Points, in no order, along strands that fork, close into loops and pass close to each other.
In the rows, 128 means zero.
Two points are linked if the straight distance between their rows is under 87.5. Some points are linked to none.
<338>: [181  97 173 122 194 154 104 130 152 110 150 139 125 135 131 123  45  95
 150 133 111 118  70 152 167]
<591>: [137 161 139 138 122 142 134 167 152 138 160 136  74 103 105 110 127 152
 161 122 173 105 134  89 172]
<389>: [159 105 144 135 133  95  71 174 127 149 110 106 138 129 123 150  89  51
 149  68  94  60 114 201 156]
<311>: [187 117 147 126 106  88 120 206 124 167  98 133 136 132 116 137 134  40
 108  80 125  58 139 220 152]
<754>: [ 89 126 120 137 122  95 129 100 101  97 146 132 136 143 151 133 126 149
 194 135 115 159 143  92 118]
<431>: [ 97 143  93 123 165 114 119 131  69 127 139 150 151 130 152  74 182 134
  84  91 119 139 157 195 105]
<532>: [153 102 141 146 132  75  88 142  90 121 120  99 164 119 140 134 135  73
 177  72  75 106 101 190 112]
<341>: [141 130 140 113 114 175 162 116 174 108 158 113  77 121 111 146  74 171
 141 184 167 136 127 107 152]
<772>: [118 133 138  86 139 184 148 134 113 139 130 115 160 177 112 108 157 119
  71 151 102 129 121 159  75]
<828>: [105 129 149 156  87 106  83 130 132 148 107 112 160 143 162 105 111 140
 138 154 127 140 173 114 123]
<54>: [169 132 154 119 151 186 132 178 110 139 148 108 156 146 112  86 154 114
  80 142 117 118 120 166 103]
<687>: [170 126 136 135 110  57 119 182  86 142 114 134 154 120 123 111 173  71
 112  66 106  81 139 220 106]
<886>: [163 141 179 153 118 134 102 177 177 153 158 138 113 116 133  76  77 109
 171 139 166 102 141 135 160]
<903>: [136 160 127 130 140 113 124 193  53 135 148 147  92 143 116  82 185 102
 102 108 131  83 156 184 111]
<893>: [170 142 141 103 232 117 118 114 123 143 134 166  53  58 127 113  75 134
 129 113 164  93 108 140 168]
<831>: [140 148 125 118 115  66 138 145 104 128 148 150  73  99 102 140 160 115
 177  60 130  75 102 132 168]
<719>: [119 119  96 136  83 177 167 119 153 124 110  93 109  89  87 175 164 149
  72 171 142 134 151  92 124]
<733>: [136 114 157 105 126 142 139 111 143 118 112 120 187 206 134 143 124 100
 143 140  88 151  85 126  64]
<251>: [123 131 113 131 137 103 137 128  96 109 170 134  89 110 106 132 163 122
 182  94 110 117  97  96 152]
<120>: [129 118  79 136 121 144 160 120 132 111 148 114 142 102  86 152 200 120
 112 109 118 149 131  73 126]
<175>: [116 125 100 120 143 128 161 115  97 100 164 129 104 119 101 143 179 127
 165 111 112 142 110  86 138]
<472>: [120 167 112 125 139  90 125 174  47 129 146 166  94 145 133  77 181 122
 103 111 133  96 174 186 112]
<497>: [104 114 130 147 142  95 110 100 113 109 117 127 197 154 177 118 129 135
 160 121 100 174 130 127  89]
<69>: [ 81 111 108 149 108  93  93  80 125 120  85 132 159 133 196 139  94 162
 141 140 130 172 157 128 129]
<446>: [135 126 160 128 104 161 137 124 166 121 149 107  99 138 120 134  68 164
 152 188 154 141 135 111 148]
<232>: [153 158 103 154 111 133 148 169 165 142 143 131  99  87  85 126 174 130
 106  94 159 109 145  77 161]
<778>: [110 121 151 120  66 141 116  91 146 157  59 118 155 165 159 159  76 140
  79 176 114 145 118 133  86]
<194>: [151 166 138 140 118 125 147 179 174 162 147 162  65  97 103 104 131 143
 157 112 197  84 134 100 168]
<839>: [ 96 115 122 109 111 122 125  79 136 127  81 125 189 182 177 154 106 142
 134 147 106 168 126 123  79]
<119>: [119 146 149 140 105 136 121 153 145 133 159 126  87 122 113 111 121 155
 172 142 155 113 141  82 161]
<840>: [151  96  96 137 141 178 158 118 201 113 133 122 172 108  76 162 147  90
  83 123 117 152 101  84 139]
<413>: [164 148  99 151 142 144 148 158 156 135 145 136 112  81  81 134 163 112
  95  83 139 113 119  78 170]
<731>: [ 97 118 138 123  66 121 116  74 135 141  63 128 135 163 171 178  69 137
 108 181 112 146 121 122  97]
<538>: [190 109 173 120 173 153 115 129 169 110 162 135 144 140 136 105  44 110
 141 152 134 130  87 156 156]
<278>: [102 115  70 122 118 136 173 101 119 106 138 115 137 106  94 155 198 134
 119 124 123 158 143  85 110]
<882>: [140 106  88 116 118 184 179 111 202 111 123 107 149 118  64 180 141 112
  66 145 132 147 116 100 112]
<749>: [177 124 178 137 150 159 116 145 173 115 166 126 138 135 135  95  55 124
 154 160 142 131 110 132 163]
<871>: [138 125 131 140 148 112 104 153  75 125 131 115 183 133 133  92 179 101
 110  99  93 122 123 172  91]
<709>: [175 140 118 137 220 127 135 135 154 146 115 161  80  54  96 131 121 109
  71  80 140 110 104 113 170]
<618>: [105 162  97 132 157  90 121 149  63 125 139 161 126 130 140  69 186 129
  85  84 130 119 171 199 105]
<13>: [ 88 105  94 112 124 116 125  67 143 127  63 132 198 165 196 149 113 143
 124 124 127 188 117 158  88]
<53>: [ 57 118  92 122 107 109 149  68 100  99 115 136 106 132 147 163 123 169
 148 156 135 173 161 100 124]
<168>: [114 115 134  99 119 126 134  93 137 122  90 120 194 194 154 146 123 119
 134 140  99 164 108 126  61]
<468>: [ 82 155 105 144  77  89 124 121 111 132 126 131  77  95 125 125 159 174
 150 127 164 120 190  90 137]
<898>: [ 90 118 147 129  83 131 122  97 131 124  97 111 134 162 157 158  82 152
 143 180 115 153 144 103 113]
<456>: [110 134 149 138 109 132 121 135 129 116 157 117 116 142 127 122 115 148
 182 150 127 130 134  89 145]
<896>: [ 89 125 101 128  88 157 159 111 122 121 122 109  88 106  99 168 152 167
 110 170 137 133 159  88 134]
<885>: [ 95 118 102 108 114 141 104  97 115 153  86 112 180 152 172 110 152 149
  69 135 121 156 150 161 106]
<758>: [177 139 106 148 188 146 143 148 162 131 133 148 101  70  87 135 134 108
  72  85 138 120 101  94 175]
<498>: [180 142 127 111 242 122 135 113 135 136 130 165  65  50 108 121  96 134
  92 106 151 106 108 126 167]
<790>: [133 129 143 135 138 112 115 139 106 114 167 133  85 123 115 130 123 106
 190  98 111 100  89 109 168]
<317>: [109 133 136  97  89 164 130 100 145 162  69 108 160 170 136 141 105 133
  62 162 114 140 113 158  61]
<807>: [132 112 156 118 125 144 135 114 149 108 133 119 161 190 134 147  94 121
 164 153 102 149  93 104 102]
<830>: [145  93 144 140 154 105  99 131  86 116 126 105 188 143 149 130 147  79
 171 102  70 131  81 164  94]
<409>: [107 120 132 143  95 122  85 107 128 154  85 108 185 146 180 115 126 149
  93 145 124 150 162 134 108]
<23>: [124 126 147 122 123 151 144 121 138 102 157 124 115 170 120 144  95 133
 173 159 115 145 106  85 137]
<432>: [176 162 124 133 182 140 144 152 161 144 144 163  67  75 105 113 118 137
 114  97 181 101 107 105 179]
<857>: [107 130 128  78 114 175 146 110 132 152 101 110 171 185 128 125 133 130
  69 148 107 140 117 157  51]
<895>: [130 140 137 110 145 176 131 156  93 139 140 115 147 160 118  84 172 124
  72 147 111 124 139 157  96]
<634>: [ 70 113 114 149  84  92  95  81 111 125  93 134 114 118 188 147 101 172
 148 155 141 159 167 118 144]
<880>: [161 137 127 109 159 172 155 122 170 105 174 136  82 107 106 127  81 165
 131 157 173 133 110 104 168]
<325>: [103 118 116 134 152 109 110  99 110 120 105 126 210 143 172 100 156 139
 122 106 110 165 128 161  84]
<564>: [ 86 123 150 125  82 132 133 104 125 125 117 116 107 145 140 152  95 161
 147 186 124 144 148  89 134]
<884>: [181 124 143 129 101  71 127 207  94 154 107 134 138 132 114 122 168  55
 105  79 124  60 143 222 124]
<422>: [144 105 162 129 142 130 115 126 117 104 149 118 153 166 136 141 113 102
 183 133  84 139  80 112 127]
<711>: [155 126 145 117 170 165 142 130 157 103 178 143  86 127 109 120  80 142
 157 142 140 123  84 108 175]
<488>: [162 120 166 125 189 149 113 137 145 113 162 146  90 112 126 121  63 117
 161 127 130 107  76 128 186]
<707>: [153 138 131 131 143 116 112 179  61 141 138 125 138 129 117  95 189  89
  95  90 110  91 133 184 106]
<148>: [ 87 134 126 123  89 149 157 107 124 119 128 111  82 128 114 163 122 168
 136 180 137 135 151  84 137]
<80>: [ 93 116  95  87 107 140 122  68 126 146  64 123 191 163 180 137 135 143
  78 125 126 166 115 166  89]
<608>: [153 125 167 131 120 167 128 136 178 116 156 110 129 143 131 114  59 146
 154 183 146 141 127 122 146]
<227>: [ 82 140 131 152  63  96 100 125 117 150 112 133  73  99 142 128 125 172
 158 159 171 118 192  97 144]
<49>: [146 110  88 136 140 167 159 131 166 115 143 119 154 105  76 156 173 107
  94 112 114 143 106  75 143]
<883>: [ 73 133 123 153  72  88  83  96 113 140 104 134 103 115 166 134 110 172
 157 158 148 139 185 103 151]
<340>: [102 141 159 156  77  99  93 147 139 148 128 122 126 134 147  96 109 136
 169 148 141 121 182 107 140]
<798>: [ 91 124  87 118 124 122 160 101  99 105 160 121 107 120 112 148 176 148
 153 130 127 151 143  79 120]
<108>: [165 169 116 145 109 113 162 182 181 163 134 163  76  94  95 121 161 134
 122  92 186  84 142  92 166]
<382>: [127 119  97 122  92 188 185 108 176 114 114 101 110 101  71 185 144 138
  66 170 141 137 135 103 114]
<128>: [158 153 157 113 202 104 121 140 146 169 129 182  50  63 120 118  74 118
 142  93 177  69 105 159 175]
<767>: [121 105 141 138 153  91 108 111  97  98 126 121 193 149 162 122 138 114
 177 109  86 155 104 138  87]
<563>: [160 111 129 145 126  74  95 168  81 133 118 105 165 114 123 124 159  70
 131  65  89  85 122 217  98]
<218>: [ 76 131 101 130 114 105 146  98 100 106 146 125 109 127 132 142 141 161
 167 141 128 156 159  85 128]
<485>: [ 91 126  92 118 166 129 115 107  95 126 118 140 189 132 164  86 174 143
  86  95 121 161 141 188  95]

A tip is a point with one link. Name the tips that can be reached along the links from each point below, in the order of the rows.
<232> | <422>, <340>, <128>
<325> | <311>, <871>
<840> | <754>, <54>, <53>, <790>
<227> | <69>, <468>

A fork is a point with three links, a tip a point with one. Leave the first point through the second and follow the links. Name the first fork or tip that comes.
<564>; <898> | <54>
<485>; <325> | <311>
<108>; <232> | <128>
<882>; <840> | <798>
<828>; <409> | <807>
<563>; <532> | <871>
<807>; <733> | <340>
